Each row is a point on a tangle of strands that fork, close into loops and nearly touch. The rows are in no order.
(in the rows, 128 means zero)
Two points are linked if the straight distance between their rows is under 125. Some points are linked to none.
(766): [182  99 151 108 103 139  80 131 100 147  94 185 169 134  97 110 145 138
  88  85 109 125 135 120  88]
(756): [157 158 102 145 140 111 123 180 140  90 120 135 163  96 145 141 132 139
  99 101  54  87 129 135  97]
(528): [138 109 106  94 147 179 151  82 177 127 152  97 123  97 156 122 164 150
 142 141 129  95 104 139 169]
(466): [156 158 126 164 143 112 126 159 181 102 142 131 194 126 120 129 112 175
 123 107 107 103  98 151 117]
(170): [143 135 145 177  91 142 103 165 113 116 132 105 169 154 117 112 105 118
 141 148  99 136 187 103  85]
(235): [125 150  61 154 158 137 140 145 145 127  99 150  89 115 121 139  93 150
 107 108 169 177  88 136 130]
(929): [164 151 121 127 141  83 106 116  96  97 102 198 103 124 127 100 127 106
  50 104  77 128 146 117 116]
(456): [138 124 134 143 144  77 161  99 169 127  92 139 156  66 123 168 115 140
  93 107 167 111 155 113 132]
(261): [ 77 126  81 147 126 113 171 122 146 143 139 117  57  72 128 144 136 133
 138 134 176 164 167 107 150]
(270): [132 144  83 137 135 140 142 157 109  93  95 109 104 107 176 165 110 105
 111 153  77 116 176 116 122]
(59): [ 82 155 134 102 110 104 130 153 120 122 106 120 139 140 157 193 151 132
  89 111  28 124 175 137 121]
(833): [ 92  55 119 131  89 144 165 152  93 183 159 110  93 138 144 126 107 113
 143 153 190 150 153 118 103]
(660): [136  49 167  57 117 162 128 122  93 148 138  87 145 137 132 136  88 132
 147 157 122  79 120 157 110]
(445): [120 215  91 163 104 109 147 203 161  98 155 141 114 143 149 100 123 146
 102 111  65 155  98 155 146]
(89): [163 140 187 157  38 146 134 160 102 147 155 137 144 171 132  73 130 140
 191 131 108 136 110 108 143]
(200): [110 157 161 138 124 111  72 104 113  86 150 187 124 180  70  72 131 145
 123 106  94 147 105 150 110]
(774): [115 100 116 110 144 163 132  67 161 125  85 138 107 109 153 158 121 136
  89 150 151 136 136 156 155]
(368): [145  76 136 113 144 144 133  85 101 145 107 183 142 129 136 120 150  80
 104 118 207 141 127 101 115]
(428): [104 165  98 126 122  66 163 168 112  95 102  91 123  83 162 196  98  91
  99 141  79  97 191 108 119]
(432): [160 146  77 149 170  95 176 105 156 127 120 171 112  87  85  80 131 118
  88  96 189 134 101  93 115]
(795): [108  96 179  98  73 158 105  98 100  95 102 115 142 141  95 133 117 154
 197 138  91 121 155 103 115]
(853): [137 122 190 113  80 149  65 136  66  94 101 140 154 161 100 115 128 158
 157 104  68 131 152  84  95]
(1031): [113 148  89  82 169 161 142  62 183  74 155 104 124 108 127 106 181 155
 146 122  88  78  86 142 159]
(837): [ 96  93 184 109 142 119  93 150  67 183 139 115 155 155  96 148 153 112
 146  98 173 143 141 109  86]
(424): [146 211  61 133 152  71 138 198 177  82 112 123 153  65 117 129 112 125
  83 119  81  79 105 145 117]
(527): [136 158 132 182  79 129 139 161 121 144 176 134 112 161 102  64 149 133
 152 125 111 157 122 121 114]
(802): [129  81 115 106 152 161 120  68 112 135 120 161 114 101  92 104 169 118
 126  90 191 136 124 123 110]
(223): [ 55  84 116 117 118 135 175  99 107  85 139 108  86  82 164 169 123 148
 141 122 105 115 172 121 127]
(230): [130  65  95 109 162 156 158 139 135 162 131 125 111  61 127 146 117 150
 113  90 191 123  95 139 115]
(313): [126 123 165  91 115 134 105 117  81 116 163 120 122 190 103  94 122 118
 167 139  87 110 107 143 117]
(499): [186 112 197 147  78 145 108 184  78 148 142 145 169 185 148  88 124 113
 150 122 121 132 112  90 120]
(25): [111 116 109 112 161 161 129 104 110  88 127 126  96 142 143 149 117 146
 160 125 106 116  90 154 146]
(685): [175 161  97 150 183 126 130 146 151 160 118 126 130 143 164 118 132  70
 109 161 183 152  97 102 159]
(812): [ 88  92 158 128 118 131 121 174  98 202 147 103 129 159 130 169 123 125
 164 134 182 163 127 125 115]
(227): [106  60 136 144 124 161 149  81 169 150 126 116 128  83 155 130 105 127
 116 168 234 151 159 109 140]
(111): [132 102  71 119 188 128 178 109 138 155 133 133  85  60 120 108 134 124
  98  98 212 134  95 107 125]
(189): [125 133 175 158  86 112 130 102  83 104 146 143 113 180 140 105 141  97
 137 137  91 140 191  77 130]
(388): [101  50 156  54 108 155 114 115  99 147 119 111 101  80 157 175 136 166
 201 124 153 117 116 121 156]
(1070): [148 144 138 125 127 124  91 176 102 156 129 153 126 161 136 134 142 128
 104  99  97 150 105 143 135]
(569): [104 222 116 146  88  64 110 183 146 105 101 121 125 112 144 147 113 106
  62 140  70 158 166 143 153]
(74): [126 132 185 138 143 132  87 123 126 139 112 138 160 183 126 155 123 145
 171 113 153 159  80 137 151]
(365): [142 114 165  94 110 148 130 106 116 118 176 119 149 164  87  56 112 135
 183 141 121  79  75 160 118]
(1025): [122 148  80 126 188 137 147  82 159  73 127 108 120 102 149 130 134 115
  91 143  98 105 144 140 136]
(241): [103  86 138  87 153 174 105  47 101 122 151 111  94 103  85  93 159 111
 166 114 179 123 137 129 130]
(415): [ 94 123 124 131 146 141 114  82 149 112  96 105 113 100 146 182 153 138
 140 136 136 149 176 132 158]
(483): [139 179  55 131 181  81 189 109 192 107 142  85 117  55 108 100 118 119
  82 147 161  99  96 107 145]
(798): [126 202  81 162 118  96 152 177 182 139 167 120 127 120  97  84 135 162
 116 119 114 143  89 149 120]
(173): [163 223  76 138 131  80 116 202 175 122  83 129 141  77 112 129  86 123
  64 145 124 127 101 148 153]
(815): [103  75 132 103 141 139 141  85  83 122 136 114  79 124 156 156 138  99
 132 138 125 106 173 107 126]
(363): [ 97 154 158 156  84 113 147 142 132 102 178 125 138 160 109 111 138 166
 185 107  84 135 123 140 121]
(1119): [148  68 160 120 106 142 116 127 113 157 112 121 147 138 169 167 157 115
 158 155 135 110 181  66 131]
(1078): [112 165 146 151 136 107 108 104 152 126  97 132 128 158 165 188 142 124
 118 143 116 165 161 131 179]
(610): [103 112 120 124 155 115 169 139 118 140 172 100 117 125 140 159 126 137
 141 118 114  98 115 151 123]
(416): [144  75 163  80 121 179 143 104 138 148 151  88 155 122 114  88  92 152
 175 148 166  90  76 165 125]
(430): [135  83 171  91  81 153 103 115 104 145 111  99 156 118 125 156 162 147
 190 140  94  97 184  74 120]
(745): [113 124 150 156  69  96 168 154  94 160 161 114 114 160 140 117 126  97
 102 156  97 137 193 103 109]
(757): [150 149 138 165 118  96 144 174 141 198 153 112 128 148 183 149 153  99
 148 158 155 137 134 100 156]
(1163): [127 111 144 179  87 167 130 161 132 152 146  95 158 163 123  95 104 118
 170 165 157 144 150 128  93]
(9): [159 105 115  99 106 184  86 140  88 107  94 169 111 156 110 103 108 146
 156 114 109 142  73 155 116]
(1166): [145 103 144 104  75 173 101 154  81 148  97 166 102 170 135 128 128 132
 173 125 144 175 100 119 145]
(81): [145 186  75 133 165  55 191 125 181 123 131 148 111  81  97 106 134 149
  81 102 145 116  79 114 141]
(543): [139 180  50 137 158 134 156 137 139  73 123 131  92 119 157 124 136 112
 107 134  77 116 124 126 140]
(931): [126 200  73 159 138  75 156 182 188 141 140  93 140  67  86 126 137 139
 130 123 143 127 128 136 131]
(602): [142 118 123 108 103 151 150  72 142 172 130 146  89 152 140 106 177 101
 110 161 127 126 138 119 170]
(888): [125  87 107 144 156 160 103 154  78 112 105 122 128 108 113 155 100 126
 145  98 151 144 146 122  77]
(168): [113 123  89 140  97 151 102 125  99 128  91 137  74 116 121 137 151 115
 127 133 113 171 194 107 114]
(107): [156 157 133 189  84 112 112 185 126 165 135 125 143 123 108  92 146 108
 125 121 131 159 169 102 110]
(722): [109 140 144  80  81 145  68 149 100  92 113 144 131 140  94 130 141 181
 180  94  44 116 110 168 108]
(99): [143 197 135 184  76  74 100 195 146 150 106 121 137 113 110 112 105 109
  75 155 122 173 169 127 140]
(790): [125 160 123 143 152 147 122 105 174 135 127 109 120 169 157 144 136 129
 136 162 138 152 108 144 178]
(383): [160 193  80 152 137  69 191 125 191 127 125 105 116  78 136 119 116  92
 102 174 159  93 131  83 177]
(921): [166 165 112 165 143 155 119 128 147 139 130 147 124 182 141  83 128 109
 116 159 152 164  92 126 144]
(34): [145 158 126 120 149  90  79 109 110 115  92 152 123 123 134 148 168 106
  66 118  70 120 179 115 130]
(920): [169 124 190 150  91 142  84 160  65 107 110 153 167 160 141 106 135 121
 143  93 102 144 157  47 109]
(1126): [129 104 154 155 118 126 121 104 129 126 136 137 170 143  71 102 108 143
 108 116 135 125 154 147  72]
(998): [141 138 191  96 106 153  62 141  82 128  90 159 135 193 122 141 120 123
 185 115 138 176  86 123 154]
(764): [ 76 149 140 109  93 123 118 137 144  81 146 136 149 148 101 122 138 180
 152 108  45 114 109 182 117]
(832): [141 160 148 165 185  86 100 127 160 114 137 149 179 164 113 122 104 130
  94 115 146 129  96 151 116]
(135): [126 139 101 136 201 100 156  59 162  91 122 128 131  78 130 136 125 129
 102 112 155 106 134 118 141]
(420): [130  42 118  85 115 160 143 153  96 179 123 133 118  92 118 141 121 148
 142 102 160 115 113 143  94]
(194): [110 160 107 135 133  74 162 152 163 156 143 102 121 101 122 158 151 130
 114 118 111 124 150 147 142]
(1077): [104 152 130 114 162 125  79 113 103  89 100 137 127 154 150 177 125 128
  87 128  58 125 153 148 119]
(141): [110  74 153  81 137 175 123  69 105  89 114 123 105 107 138 140 110 154
 218 119 174 128  92 119 154]
(339): [139  83 133 113 143 118 156 104 100 155 127 137 108 151 160 154 107  81
  76 158 137 116 148 126 127]
(30): [ 68 131 177  96 133 111 137 100 132 142 139 111 133 166 135 191 128 138
 100 137  96 128 135 182 145]
(949): [143  92  94 124 137 182  81 167 115 128 113 124 138 125  96 119 107 146
 146 116 129 136 108 160  78]
(614): [142 138 141  76 151 140 116  53 168  96 133 152 137 155 124 109 160 153
 137 136  94  87  63 159 173]
(926): [173 142 103 146 145 100 143 190 117 195 129 139 113 122 156 118 150  68
 124 133 193 148 111  94 136]
(367): [127  87 121  79 137 164 130 121 152 149 136  83 127  76 168 176 174 146
 154 135 108  83 134 148 149]
(247): [108  95 121 148 132 144 160  76 165 138 153 100 126  86 105 100 108 136
 114 144 192 124 151 134 117]
(881): [ 95 104 166  85 173 147 104  61  92 111 172  87 104 153 103  96 133  97
 191 131 167 118 106 150 140]
(496): [ 93 113  97 133 107  91 203 130 136  97 129 103 125  62 153 182 117 134
 123 123 101  98 181 114 115]
(598): [144 188  76 151 137  88 117 189 158 150  79 149 113  90 119 162 105 137
  93 121 145 170 108 141 150]
(392): [135 135 153 150 126 145 124 131 134 174 151  96 126 194 181 132 146  93
 166 183 152 138 117 116 172]
(490): [132 132 151 144 189 120 115  66 174 127 136 142 170 149 106 107 130 139
 111 120 174 120  87 150 139]
(69): [135  76 145 128 112 177 124  74 152 170 110 131 146 141 140 101 139  95
 117 170 210 146 135 122 131]
(885): [139 188 145 169 110 113 111 178 167  93 160 140 166 164 140  96 113 158
 106 126  70 140  97 161 131]
(898): [147  90 192  95 108 122  96 113 105 144 121 165 181 166  82 109 111 154
  99 104 108 104 111 153  93]
(694): [133 157 112 174 135  72 180 118 178 108 106 110 147  65 137 149  98 109
 117 156 168 112 164  90 152]
(1164): [172  96 121 142 127 124 131 135  64 119 112 191 128 135 122  97 125  96
  88  90 122 126 144  96  88]
(32): [147 162 144  99 115 117 113 178 115 142 190 150 125 176 118  83 150 148
 149 109  61 100  52 176 134]
(540): [124  98 171  87 131 154 103  97  78 143 134 134 118 186 108 108 122  91
 159 147 160 128 109 140 117]
(1137): [105  43 154  73 121 135 141 115 114 166 163  96 116  73 167 170 157 155
 156 122 152  82 144 120 143]
(1146): [116 106 121 129 145 181 141  97 103  83 128 146  88 141 135 115 103 140
 191 118 169 139  77 120 141]
(956): [ 87 198 101 128 109 105 121 179 172  96  95 110 150 121 175 190 132 129
 103 132  58 140 155 159 147]
(298): [124  97 109 162  84 116 195 151 139 170 165 105 109 126 145 111  99 113
 110 178 140 124 165 130 113]
(612): [132 166  90 120 181 127  86 133 148  87 134 166 126 128 106 110 157 159
 116  99  77 113  77 161 119]
(793): [107 116 168 155 166 128 121  93 151 134 143 110 161 138 122 139 133 146
 175 108 183 134 103 135 133]
(288): [120 125 107 158 133 124 147 118 166 141 134 107 146 102  69  94  88 139
  78 142 169 139 154 164  85]
(375): [137 133 107 131 151 137 124  82 136 122  90 157 105 157 142 141  95  98
  61 155 134 151 132 144 141]
(171): [111  95 170 130 150 137 108 148  59 132 124 124 148 167 122 159 110 109
 144 109 132 136 149  87  87]

A fork is a point with three links, a tip a point with one. Leave the first point through the second and follow the links. Name the first fork or tip that comes.
(313), (540) -> (107)
(270), (543) -> (420)
(111), (432) -> (790)
(614), (1031) -> (466)
(368), (802) -> (660)

A tip is a point with one link. Name the tips that can be reached along the links from each point below, in the order of the rows.
(365) -> (660), (1119), (1163), (722)
(774) -> (420)
(598) -> (235), (189), (614)
